Each scene shows the same named points in several views. A view is turned or mirrored, and shifted as a whole, has a little noise and may leave points out.
In the rows, zero is written as 128.

Scene 1
View 1
gabod: [153 148 112 106 101  93  92 169]
veni: [138 125  90  97 108  77 132 142]
nom: [149 162  73 111 119  91  88 160]
maluf: [140 137 120  90 123 118 108 176]
togaf: [132 155  78 119 149 119 100 162]
Tok: [136 147 196 139 140  91  94 189]
remup: [131 143  32  99 132 100 122 138]
Nuviv: [156 153 122 111 104  85  83 176]
daboz: [162 127 125  97  65  48 115 157]
nof: [164 153 111  87 104 126  69 199]
Nik: [136 145 114 129 121  72 112 150]
Fafo: [141 168 136 135 140  98  78 178]
gito: [152 150 103 101 113 107  86 176]
tud: [143 112 133  73 101 109 130 175]
zosov: [131 121 120  85 128 111 132 162]
zitov: [110 141  67 106 178 138 129 150]
Duf: [153 143 121 100 101  89  95 174]
View 2
remup: [157  65 126 105 182  96  84 144]
nom: [128  95 113 109 165 118 111 173]
gito: [124  92 109 127 143 125 139 159]
Fafo: [ 85 114 116 100 155 115 171 160]
Duf: [125 117 113 132 125 128 135 154]
tud: [141 102 124 149 101 122 140 110]
togaf: [121  69 117  99 173 103 139 147]
zitov: [136  35 125  95 183  83 136 114]
nof: [121 101 102 137 129 136 144 168]
daboz: [138 159 130 134  99 129 101 146]
Nuviv: [113 122 116 122 132 130 138 164]
gabod: [122 113 114 127 132 128 133 157]
Tok: [ 66 139 124 107 111 116 202 126]
View 3
nof: [164  76 108 105 152 137 125  86]
gabod: [158  97 128 137 138 130 143 102]
Duf: [158  96 124 142 134 139 139 106]
gito: [163  88 130 118 135 128 139 108]
maluf: [161  79 134 116 113 151 140 116]
veni: [134 102 162 148 123 129 139 150]
zosov: [160  79 147 114  89 164 152 135]
nom: [157  96 153 116 145  93 146 113]
togaf: [169  81 162  91 115 110 155 121]
zitov: [162  65 189  70  92 123 151 154]
Tok: [195 102 105 142  82 176 185  73]
tud: [145  79 126 145 115 179 120 130]
Nuviv: [162 103 123 141 138 126 151  95]
Nik: [148 110 148 154 128 126 149 127]
View 4
maluf: [147  97 202 144 141 130 133 109]
Tok: [116 134 197 144  89  88  87 130]
gabod: [144  77 176 129 120 128 141 122]
zitov: [182 104 208 202 148 124 180  70]
nom: [166  62 166 148 116 127 170 104]
remup: [183  49 165 174 143 148 209  80]
togaf: [180  87 190 171 124 115 163  87]
gito: [162  77 184 134 127 127 142 117]
zosov: [125 107 200 163 155 143 140 107]
tud: [118 103 201 138 164 153 130 125]
Fafo: [159 100 186 146  87  91 123 114]
Nik: [119  82 159 149 123 136 160 118]
veni: [117  83 165 160 144 152 173 110]
nof: [177  70 201 107 129 129 118 123]
daboz: [ 88  76 147 120 128 148 148 141]

In a view up to two points have been moved. Name them for each view, in the order of its rows, or write none.
view 1 | Nik
view 2 | nof
view 3 | zosov
view 4 | remup

Scene 2
View 1
Paf: [122 127  99 143 188 116 134  86]
mapur: [104 123 106 125 177  80 125  90]
Lil: [112  68  93 126 179  93  71 110]
Tefe: [162 169  78 207 167 160 156  88]
Gok: [111 123  81 135 146 135 134  72]
non: [129 124  87 161 161 117 121  97]
Zabe: [118  86 122 125 238  62  84 121]
dinev: [127 139  77 159 139 142 141  76]
Gol: [155 125  96 163 225 155 127  92]
Zek: [125 130  78 196  98  83 107 121]
futef: [134 150  92 163 169 124 145  90]
vaga: [101 118  76 118 138 136 136  64]
View 2
futef: [101 124 100 106 126 111 146 127]
Gok: [103 139  95  93  93 139 146 160]
non: [108 138  94  89 113  98 175 119]
Zabe: [ 87 125 135 105 135  58 211  69]
Gol: [ 40 121 121 107  98  93 151 115]
Zek: [157 158  48  64 129  66 179 120]
dinev: [125 144 100  94 104 146 169 147]
Lil: [ 98 158 125  84  92  74 240  89]
mapur: [130 130 135 109 132 113 209 101]
Tefe: [ 74 126  72  96 121 101  93 141]
View 3
dinev: [116 118 119 150 114  99 111  89]
Gok: [104 115 100 150  95  94 131  98]
mapur: [ 81 122  51 115 103 114 123 122]
Lil: [ 80 183  37 166 113 115 139 138]
vaga: [105 107  96 160  85  85 142 102]
Tefe: [110 118 163 141 127 126  64  75]
non: [109 143  97 143 122 111 104 100]
Gol: [ 53 150 127 164  96 142  77 101]
futef: [126 115 119 125 133 107  97  91]
Paf: [ 78 128  89 138  99 117 107 108]
View 4
dinev: [112  94 124  97 163 136  92 139]
Zabe: [184 138  87  77 196 205 106  90]
Gok: [126  87 109  76 177 140  98 150]
Paf: [155 109 107  79 183 153 114 128]
Zek: [100  89 104 138 169 208  45 134]
non: [133 106 114  96 175 163  89 121]
vaga: [104  75 123  72 171 113  98 158]
Lil: [143 112  80  37 200 210  69 101]
Tefe: [119 125 158 135 140 117 111 111]
futef: [146 111 121 109 168 144 112 133]

In a view up to two points have been moved. Name them for each view, in the order of its rows, or write none.
view 1 | Zabe
view 2 | Gok, dinev
view 3 | futef
view 4 | vaga
